Each row is a point on a landscape with many valleys, with its height.
A ball rolls from a point to the lowest of its 6 nearest points, and stops where none of them is lower. Distance is the straight distance between rows; heights are no part of it.
pafa (h 16.8): [106 129 47 119 101 102 165 119 135 111 124 171 81 113 172 135 140 175 102 134]
beled (h 9.3): [122 127 133 67 159 101 161 131 100 114 165 129 155 108 133 126 156 139 172 142]
retaz (h 14.7): [120 126 115 132 109 94 148 136 142 115 118 121 132 102 148 136 113 146 120 119]
Gede (h 68.2): [158 155 164 64 160 102 134 131 94 126 173 102 148 91 101 140 139 111 167 134]
zosul (h 20.9): [125 144 77 146 122 160 123 103 103 115 122 154 59 136 111 142 143 155 93 116]
zifeb (h 18.6): [149 147 97 117 113 155 130 119 114 124 141 140 102 137 123 121 146 128 128 117]
Rike (h 23.1): [77 80 80 150 135 127 164 84 127 84 137 162 91 183 137 72 168 172 112 155]
komun (h 15.1): [154 163 127 142 135 181 78 151 135 178 149 113 103 120 92 162 100 93 76 109]
siker (h 14.5): [139 141 106 157 107 149 125 123 141 121 109 141 101 140 132 133 127 137 109 120]
Bulis (h 33.0): [139 139 130 118 138 171 123 104 108 136 134 131 128 162 112 94 151 120 143 138]
zoka (h 15.2): [145 133 105 111 102 108 142 159 144 136 122 106 133 74 141 163 113 125 113 109]
Kato (h 16.6): [140 168 110 153 139 190 107 127 113 151 139 134 84 138 109 135 118 125 91 111]
zib (h 31.9): [132 138 187 136 154 159 92 118 112 141 125 112 171 161 114 103 128 93 152 138]
nofe (h 23.2): [154 150 150 116 133 116 104 163 140 150 132 97 158 82 115 182 88 102 124 105]
dod (h 7.9): [165 145 121 132 105 161 102 153 147 161 134 120 117 95 114 161 103 113 98 109]
Rik (h 29.9): [158 146 149 114 148 176 102 123 107 149 141 119 138 147 93 112 127 99 149 135]
zafuv (h 14.8): [140 133 142 153 102 118 128 149 140 127 115 125 140 114 139 147 109 119 129 118]
lene (h 32.1): [100 103 107 115 137 156 141 103 124 112 151 143 133 178 124 78 171 151 154 151]
dezi (h 11.4): [143 143 133 141 106 150 110 150 129 151 113 125 127 109 126 143 112 114 95 101]
migo (h 19.7): [120 109 134 154 120 117 143 128 128 116 100 127 135 146 141 108 126 139 131 128]
puded (h 47.8): [116 116 101 84 150 135 159 112 115 129 175 144 146 151 110 91 178 151 163 146]
Zup (h 22.0): [108 112 111 144 116 152 130 107 123 101 120 154 108 175 138 89 156 134 130 145]
tamu (h 19.0): [120 126 111 147 122 145 130 120 119 114 119 136 113 166 131 105 144 134 134 131]
zez (h 27.2): [143 134 158 123 145 155 121 133 117 143 142 113 156 160 117 105 135 114 147 134]
kes (h 27.5): [119 105 169 114 140 79 133 135 130 127 127 109 167 123 126 125 139 121 174 141]
notam (h 14.1): [120 116 133 117 128 119 136 132 128 124 118 128 150 131 135 116 139 130 161 130]
Gipum (h 36.6): [88 92 88 103 136 139 166 93 127 119 164 155 134 172 133 73 182 157 144 149]
nol (h 14.4): [178 162 154 123 142 189 74 140 119 164 138 115 134 128 92 150 104 91 99 122]
keguf (h 17.1): [139 137 152 136 136 155 111 134 122 140 127 116 139 136 120 132 129 112 133 124]
gedig (h 5.9): [145 131 204 118 150 107 97 133 121 140 127 95 179 129 117 141 107 87 145 123]
gufa (h 16.7): [132 126 154 122 120 92 121 140 133 135 120 105 167 93 132 149 119 109 141 121]
gili (h 52.3): [84 82 106 94 145 75 168 133 132 108 146 140 155 133 150 86 159 169 175 159]
vod (h 15.4): [113 131 142 181 118 146 92 124 129 135 95 125 99 140 125 147 98 107 97 119]
Valet (h 38.4): [108 124 65 93 118 116 178 124 126 115 141 165 114 135 154 97 161 167 146 140]
feri (h 29.2): [144 125 213 150 154 140 93 137 120 156 104 108 165 155 115 109 101 76 143 122]
veni (h 23.9): [155 155 122 83 140 122 122 153 127 141 139 115 138 78 122 159 115 119 121 108]
vok (h 15.5): [132 150 145 190 133 173 77 124 134 167 104 111 118 150 112 160 86 80 77 113]
toled (h 25.3): [98 113 70 135 97 107 174 119 133 103 121 180 82 134 169 112 145 178 125 134]
Muk (h 55.6): [146 146 136 77 152 121 136 131 109 135 158 113 150 111 119 129 145 123 162 125]
mak (h 17.4): [110 129 113 196 131 149 112 113 117 120 103 143 70 147 122 142 119 127 81 121]
verud (h 5.5): [160 167 149 121 125 154 97 151 141 162 131 118 135 107 103 150 102 105 109 111]
butog (h 26.2): [132 135 180 132 141 134 112 131 128 138 117 100 166 143 109 119 119 100 149 137]
guk (h 40.5): [137 129 156 107 151 131 130 123 110 138 143 114 157 140 106 114 140 117 170 128]
nepet (h 27.6): [118 116 156 151 141 131 118 109 129 121 114 117 164 166 128 96 139 116 161 144]
ziva (h 39.5): [91 95 96 128 129 89 166 122 140 101 117 162 120 157 158 84 152 172 142 151]
zeset (h 21.6): [105 120 86 155 120 139 143 86 109 100 121 152 75 154 129 101 149 148 110 138]
sodi (h 11.6): [152 149 150 148 114 145 106 143 142 152 116 112 126 121 116 150 100 104 108 109]
Nide (h 11.5): [134 123 151 160 97 105 111 140 168 140 99 99 150 88 128 164 79 108 95 109]
sir (h 17.6): [178 160 147 109 145 156 79 165 135 175 148 99 135 100 95 172 88 103 91 104]
Nane (h 50.1): [146 126 154 93 155 102 136 132 109 123 147 97 147 91 122 138 137 116 159 127]
Zaru (h 14.3): [143 136 182 144 129 128 87 134 145 147 111 96 158 113 114 153 98 96 119 119]
Tig (h 20.4): [132 135 114 123 108 130 148 138 130 119 135 131 118 117 130 128 131 129 133 130]
Bibi (h 11.3): [93 105 70 133 128 142 155 99 119 100 140 159 91 172 139 94 168 171 133 159]
fen (h 36.2): [162 147 130 99 136 134 122 146 117 135 142 126 131 110 109 136 132 121 153 121]
nafa (h 51.7): [104 92 80 75 138 110 169 119 126 118 153 155 134 136 141 97 175 162 168 162]
lamu (h 14.2): [144 141 130 122 117 131 113 147 129 140 124 119 139 103 117 155 109 122 114 110]
kig (h 13.3): [149 144 159 168 128 172 88 133 128 150 113 113 118 151 122 142 111 99 98 123]
Vib (h 35.2): [80 97 84 163 103 82 157 103 137 84 101 175 64 155 173 132 139 179 95 140]
Fadub (h 17.8): [111 110 84 148 89 96 170 126 138 97 118 166 89 110 163 126 124 173 104 123]
burep (h 54.5): [106 118 60 68 130 99 180 127 119 113 155 165 131 116 163 108 159 162 161 137]
Dos (h 33.9): [143 144 146 137 143 187 116 117 113 145 136 115 148 171 113 100 147 104 159 136]
pezi (h 16.5): [108 131 64 135 105 130 155 113 124 115 133 168 65 115 158 131 142 165 103 122]
Tuz (h 13.8): [135 142 145 163 115 156 108 136 134 140 105 121 133 131 120 133 114 115 115 126]
doza (h 15.3): [124 131 99 136 90 107 156 136 135 116 110 145 104 111 151 133 116 151 105 128]
Sepib (h 49.8): [112 103 80 87 118 84 182 124 131 109 131 163 126 121 157 104 148 177 158 154]
peto (h 22.4): [90 108 97 129 123 126 157 105 131 100 135 149 112 173 139 87 163 165 139 147]
Vozos (h 12.4): [127 123 140 171 100 141 105 131 155 156 115 107 133 110 130 151 99 119 89 121]
kenu (h 24.2): [138 130 187 118 144 92 101 136 130 127 116 90 171 93 126 147 110 92 146 126]
mepu (h 43.1): [85 85 155 111 150 65 158 119 143 106 140 111 166 121 140 102 151 146 169 145]
dis (h 18.2): [117 127 108 153 118 165 128 94 116 115 134 154 85 163 134 121 145 132 112 128]
zuk (h 42.6): [163 155 186 93 155 97 101 139 112 139 147 92 155 83 98 170 110 90 139 119]
tudez (h 26.5): [112 118 75 113 144 169 145 84 114 120 165 158 103 169 119 88 171 154 137 151]
tosiv (h 14.6): [112 109 118 161 92 111 141 132 147 105 98 142 109 120 148 138 120 144 105 124]
rif (h 44.3): [162 159 188 91 157 127 85 142 117 150 146 94 157 115 97 152 116 83 147 120]
bebes (h 6.0): [120 108 152 133 128 77 152 145 140 109 114 108 159 110 147 131 115 130 142 117]
ganud (h 16.0): [152 158 156 168 126 174 67 136 151 185 119 120 126 128 104 159 71 89 78 123]
zov (h 24.4): [157 156 175 132 151 174 80 128 113 160 109 111 148 147 99 133 105 70 136 118]
mezu (h 41.3): [94 89 104 104 131 73 169 144 141 94 131 145 147 124 148 95 145 162 153 138]
fomud (h 22.2): [82 113 54 137 122 140 156 78 104 104 127 177 61 165 139 114 152 179 115 133]
berad (h 22.6): [112 117 144 174 132 157 121 107 124 117 119 129 119 176 122 90 148 125 128 141]
sif (h 38.7): [90 98 115 126 134 121 160 107 148 117 144 144 150 173 134 74 169 159 164 162]
Kazaz (h 26.4): [117 130 94 129 112 122 164 129 130 116 127 145 116 135 144 110 148 152 147 137]
Rozo (h 26.3): [162 153 141 90 129 117 102 168 153 146 149 107 142 55 106 179 85 111 104 106]
tes (h 52.9): [139 134 83 81 133 117 163 135 114 117 153 142 130 123 135 122 148 143 163 118]
mimek (h 38.6): [132 130 191 112 155 60 118 131 114 116 131 87 159 88 122 157 122 107 153 138]
Dogo (h 12.9): [131 135 70 126 109 104 157 149 131 121 115 153 90 99 155 143 129 159 114 125]
morop (h 32.5): [111 118 97 112 122 149 157 120 116 113 144 143 129 149 133 95 160 149 153 140]
Dok (h 45.8): [130 130 182 96 151 77 134 127 113 121 133 98 163 88 115 142 138 103 175 127]
sop (h 21.8): [109 103 129 127 112 85 156 132 146 114 115 131 152 125 151 107 127 136 154 140]
mupu (h 12.3): [117 119 131 148 89 93 124 145 168 127 103 118 131 86 160 147 108 127 99 114]
mopo (h 18.4): [132 138 86 130 110 144 139 130 121 124 133 154 97 124 134 130 143 156 115 121]
menev (h 19.2): [159 130 181 108 135 109 101 138 134 146 111 93 175 92 108 169 79 93 125 115]
duli (h 13.0): [132 126 159 171 113 137 104 133 148 141 97 105 143 128 138 136 107 104 114 121]
zug (h 18.8): [142 131 99 105 109 114 151 141 128 120 136 137 121 89 148 144 117 150 137 116]
Kobab (h 12.0): [150 127 158 145 103 112 92 150 166 149 105 101 163 74 113 169 73 96 88 97]
nek (h 31.3): [172 169 163 88 152 110 89 167 135 150 149 91 151 60 99 185 88 98 103 109]
Rak (h 20.7): [156 147 170 117 136 124 103 150 137 150 114 94 163 107 120 157 95 100 128 116]
Robak (h 13.1): [128 139 142 133 113 122 111 151 149 136 116 111 145 93 134 153 110 123 112 106]
sonif (h 27.1): [104 96 85 144 104 95 165 117 137 96 105 163 89 148 170 122 136 167 111 134]
noki (h 26.6): [88 98 81 165 120 111 140 91 114 84 110 182 54 159 148 117 143 172 89 133]
rafo (h 30.0): [99 93 113 156 121 107 155 112 134 97 122 157 101 174 148 97 153 159 128 150]
geto (h 41.2): [105 95 103 117 113 76 180 138 149 101 112 152 138 118 171 104 147 162 144 148]
Led (h 33.8): [165 157 172 101 158 172 76 133 115 162 133 96 147 144 79 134 120 81 139 119]
luz (h 11.2): [158 157 155 96 149 166 104 133 114 144 131 109 146 129 106 138 129 102 153 119]
kunas (h 26.1): [112 104 130 145 138 171 131 105 125 119 140 130 129 175 115 95 154 124 147 151]
tekog (h 25.4): [95 93 96 188 137 130 140 83 109 76 111 166 58 154 134 124 148 168 86 123]
gof (h 45.9): [149 138 212 103 171 82 106 135 102 127 143 97 160 112 109 155 118 97 153 137]
dar (h 25.5): [97 97 63 110 119 125 175 100 117 102 143 168 94 172 164 103 169 171 133 155]
Fozar (h 34.2): [115 114 137 116 148 128 134 124 126 117 151 120 151 146 124 100 162 134 162 147]
gubop (h 13.6): [145 144 157 131 132 144 90 153 166 181 129 101 145 99 108 184 70 90 88 103]
som (h 11.1): [145 139 179 166 109 142 88 140 136 150 113 105 137 128 119 151 74 98 98 112]
Nam (h 37.0): [112 121 120 99 151 103 163 128 118 112 144 125 150 129 136 99 147 144 163 139]
mezur (h 15.6): [116 140 155 207 127 161 82 121 133 153 97 112 103 144 116 143 92 94 73 129]
Fel (h 20.5): [139 152 97 136 116 175 120 132 118 152 145 139 81 106 117 150 108 140 80 106]
fika (h 15.9): [140 121 127 126 119 112 147 141 129 115 120 124 141 109 150 140 123 127 132 128]
dogob (h 9.8): [149 148 121 136 130 165 106 128 124 138 123 131 107 134 119 128 123 112 117 115]

Call two points neighbours if one is among the 6 nearest of the other. Go from one point of each pair to the other, from neighbour to neighbour, staying as low as possible. Name the highest point that can't be avoided.
Bibi, luz: zeset
luz, som: keguf
Nide, verud: Vozos
beled, gedig: Fozar
notam, dogob: retaz
Dogo, bebes: doza
dogob, som: sodi
Nide, gedig: Zaru
